Each scene shows the same named points in several views. A view is turned or mirrored, and shifted as a whole, has a little noise and may leave points out.
In the rows, zero is written as 128.

Scene 1
View 1
J_598: [124  99 136  97 111 162 120  91  96 110 108 107 113 143 120 120 122  89
  88 117 154 138 164  92 129 179 208  98]
J_653: [120 205  95 118 145 191 118 104  96  72  85 120  79 183  81 115 138  45
 148 100 128  86 117  77 162 181 220 112]
J_730: [106 183 117 139  94 133 181  89 120 104 134 119 130 131 122 132 138  94
  88 149 143 113 152 110 125 104 143 115]
J_744: [ 86 254 133 112 111 134 113  53 116  95 128  96 126 119 138 112 182  94
  65 111 168 120 135  90 120 170 185 135]
J_791: [147  61 120 131 126 190 177 115 145 170 115 148  72 159  63 172 101  68
 163 104 137 104 159  67 163 139 236 115]
J_820: [115 129 128 123 119 166 151 100 129 126 115 119 111 146  94 134 120  69
 131 103 157 125 157  82 156 150 219 121]
J_804: [112  70 127 155  88 163 234 149 143 128 130 144 135 148  78 133  67  54
 181 133 160 133 191 107 180  76 185 113]
J_35: [125 137 120 115 121 163 141  90 103 113 109 121  96 153 104 133 134  83
 105 124 135 110 144  85 131 153 195 104]
J_559: [115 134 139 112 103 153 140  80 125 131 124 112 113 124 119 133 138  89
  94 114 166 133 160  84 132 160 211 119]
J_901: [103 232 120 102 122 150  93  61  86  69 109  93 111 140 134 112 169  87
  61 116 147 115 127  92 112 187 188 110]
J_367: [115 170 124  95 114 145 102  72  67  70 107  99 117 139 143 110 149 103
  52 137 138 125 143 103 108 178 165  89]
J_784: [111 177 109 150  90 131 203 109 107  84 136 126 127 138 120 126 119  89
 106 159 129 105 155 121 135  77 118 104]
J_860: [124 174 119  93 128 158  90  57  87 104 106 110  82 146 126 137 162 100
  58 117 130 105 128  83 106 191 199 100]
J_415: [ 90 180 134 131  94 137 166  90 125 103 130 109 140 126 125 115 137  78
 102 127 171 133 163 104 138 127 175 125]
J_224: [ 96 187 131 144 103 145 181  92 157 137 135 121 119 128  98 138 138  70
 135 105 173 118 158  88 155 121 199 148]
J_461: [147  72 119 140 103 152 206 107 121 156 131 142  96 141 100 168 105 101
 104 153 117 106 168 100 121  94 152  90]
J_358: [119 150 120 111 115 154 130  81  97 107 116 109 103 140 122 133 145  94
  81 127 142 117 147  89 124 162 187 103]
J_36: [124  91 121 133  88 145 202 124  97  98 128 125 130 140 119 128  93  92
 103 162 128 128 177 121 134  86 133  87]
View 2
J_358: [114 117 147 185 172 161  96 138 168 161 109 140 109 172 133 116 120 137
 136 121 123 102 130 152 147 130 175 132]
J_35: [122 109 159 186 169 167 102 130 178 160 105 158 114 159 134 110 134 140
 144 127 114 102 119 150 136 144 175 145]
J_653: [147  85 139 143 154 222  94 154 231 189 114 179 107 150 127  80 126 105
 206 123 130 105  86 145 140 155 182 137]
J_860: [107 122 144 193 189 175  93 147 190 185 116 132 101 205 123 129 109 125
 158 103 137  84 135 181 147 118 171  99]
J_36: [120 120 192 179 146 101 117 109 146 126 112 149 155 136 148 106 136 173
  84 119  64 133 127  95 135 164 164 192]
J_559: [121 110 142 200 171 166  92 133 132 151  89 149  99 150 154 119 132 152
 139 154 131 107 139 161 143 128 191 133]
J_224: [157  98 128 169 131 170  83 135 136 156  83 150 113 119 146  83 162 134
 122 200 120 112 135 136 152 136 202 147]
J_461: [132 116 217 213 156 118 123  89 154 124  90 157 137 145 122 116 165 171
  87 152  67  91 118 132 124 180 171 176]
J_791: [152  84 205 230 162 194 118  96 158 124  66 205  99 114 138 115 175 165
 164 184 104  87  82 176 113 192 201 170]
J_804: [158  87 186 184 126 137 116  97 119 101  76 200 139  70 169  85 168 180
 120 187  71 145  99  99 120 190 201 224]
J_901: [105 119 106 150 170 173  77 168 192 198 130 122 110 198 131 106  98 110
 152 102 145 111 148 153 165  98 167 100]
J_820: [139  96 148 186 156 179  97 128 150 150  87 170 102 132 151 107 142 150
 156 157 121 111 109 153 133 148 192 154]
J_598: [ 98 115 154 206 187 164 108 135 146 147 104 164 100 163 157 141 110 160
 157 105 124 123 126 159 131 133 180 150]
J_744: [118 110  82 151 156 183  61 171 164 205 112 114  96 179 140  95 115 103
 150 143 158 109 158 156 172  83 187  89]
J_784: [137 113 163 143 125 113  93 126 167 156 120 128 159 147 129  78 149 139
  81 139  71 123 139  83 157 151 164 167]
J_415: [127 109 119 158 140 145  83 140 131 161 105 136 122 140 153  92 133 139
 116 153 115 132 152 122 155 118 186 148]
J_730: [128 118 145 157 138 126  91 131 158 165 113 119 142 151 125  86 140 136
  87 147  94 110 149 111 158 133 175 146]
View 3
J_730: [ 96 124 181 166 181 118 199 130  73  98 142 142 108 136  86  91 155 122
 101  99  71  79  84 123 130 132 177  92]
J_820: [106 162 184 155 199 113 196  84  57 134 151 118  96 128 143 111 136 112
 120  89  79 155  91 123 167 120 135 146]
J_461: [139 133 135 151 154 141 208 125  62 103 152 119  74  99  91 134 101 123
  73 104  30 104 130 117 151  90 173 157]
J_653: [114 166 228 129 227 124 150  91  85 162 102  79 139 135 164 132 128  84
 150  92 108 166  70 106 134 133 142  87]
J_804: [141 136 153 176 186 141 221 109   9  87 130 124  23 109 110 107 123 133
  45 156  77 186 111 122 129 105 122 186]
J_35: [105 154 187 151 184 115 190 100  88 132 145 106 120 129 133 112 128 111
 116  78  69 119  96 116 163 118 156 119]
J_224: [103 144 180 158 211  97 212  96  22 128 148 163  82 125 115  98 170 117
 136 107  81 133  74 127 133 133 150 135]
J_559: [ 86 159 179 161 185  96 206  91  73 127 175 131 113 133 134 102 143 123
 124  72  71 121  88 127 182 122 146 134]
J_791: [146 169 152 126 190 126 196  74  29 152 151 106  66  88 144 153 102  98
 119  93  54 177 115 116 169  96 137 199]
J_358: [ 85 156 181 163 171 102 196 101  99 125 172 120 131 138 133  95 141 123
 116  60  65  99  95 127 185 120 155 112]
J_784: [116 111 175 168 178 140 197 149  73  87 122 128  98 133  76  91 140 124
  73 124  74  87  90 119 104 128 175  84]
J_860: [ 78 161 197 142 173 101 176  98 128 151 166  98 174 143 149 113 126 101
 150  39  66  86  87 118 187 126 167  88]
J_367: [ 72 153 201 172 166 112 181 117 143 122 157  97 165 160 133  85 137 120
 105  58  78  82  83 120 183 131 162  66]
J_901: [ 66 154 221 159 194  94 173 105 130 139 150 117 173 163 142  85 157 109
 147  53  91  85  66 124 165 150 161  51]
J_415: [ 84 139 188 181 194 102 209 111  65 107 155 142 102 148 116  76 166 128
 103 101  85 112  77 130 150 139 149 102]
J_36: [119 124 154 178 154 145 208 140  78  77 144 109  78 128  91  93 117 137
  35 125  61 110 115 116 142 105 155 124]
View 4
J_559: [162 112 122 120 175 154 144 131 114 137 141 107 121 178 146 143 156 121
 171 115 120 147  96 147 140 123 161 127]
J_744: [180 101 190  76 184 181 118 131 102 114 182 108 128 169 138 133 189 158
 113 110  86 140  92 111 120  89 149 165]
J_36: [140 157  73 170 164 117 117 122 113 160 104 188 101 111 142 169 119  89
 148  66 150 122  90 143 103 120 184 133]
J_730: [169 144 114 133 176 140 135 127  94 147 152 159 116 117 147 157 156 135
 125  86 107 126  80 112 101  94 172 149]
J_358: [154 114 141 116 169 145 126 150 117 138 141 140 110 178 145 134 158 131
 157 104 112 119 105 145 143 120 180 158]
J_598: [137 103 131 127 169 144 112 143 130 133 124 128 112 196 137 141 147 106
 177 110 136 135 112 169 152 138 169 137]
J_367: [145 104 170 102 168 154  88 161 125 111 148 148 108 188 128 132 158 118
 118  89 117 112 110 143 129 109 174 189]
J_860: [159  93 169  97 166 152 128 176 122 119 158 126 102 213 138 116 169 145
 155 111  97 103 122 145 158 119 187 186]
J_820: [138 128 120 128 168 131 144 125 102 165 130 141 129 159 164 158 147 147
 190 126 106 122  95 139 159 151 170 130]
J_804: [124 166  50 177 168 104 150  76  94 204  88 161 133  95 178 196 109 104
 206 111 142 153  69 145 129 157 152  74]
J_791: [141 131  72 159 159 106 193 132 108 200 116 124 118 173 189 156 135 132
 253 142 116 120 102 165 190 175 188  95]
J_901: [156  94 200  77 177 165  97 149 111 117 170 136 125 186 138 131 177 156
 120 111  89 119 106 121 138 106 161 191]
J_653: [115 126 183  87 157 129 108 136 100 174 145 159 145 171 182 153 157 191
 187 145  69 102 106 130 188 176 166 174]
J_224: [167 136 112 115 179 147 164  92  87 169 151 116 140 127 169 165 162 152
 175 127 103 154  72 115 138 121 147 106]
J_461: [161 156  46 184 162 108 177 145 113 174 120 163  91 134 158 159 128 102
 187  77 129 109  93 147 129 121 209 125]

Which points are out of place in each view (at most two, in the order of its rows)? Write - if all are in place.
view 1: -
view 2: J_744
view 3: J_358
view 4: J_820
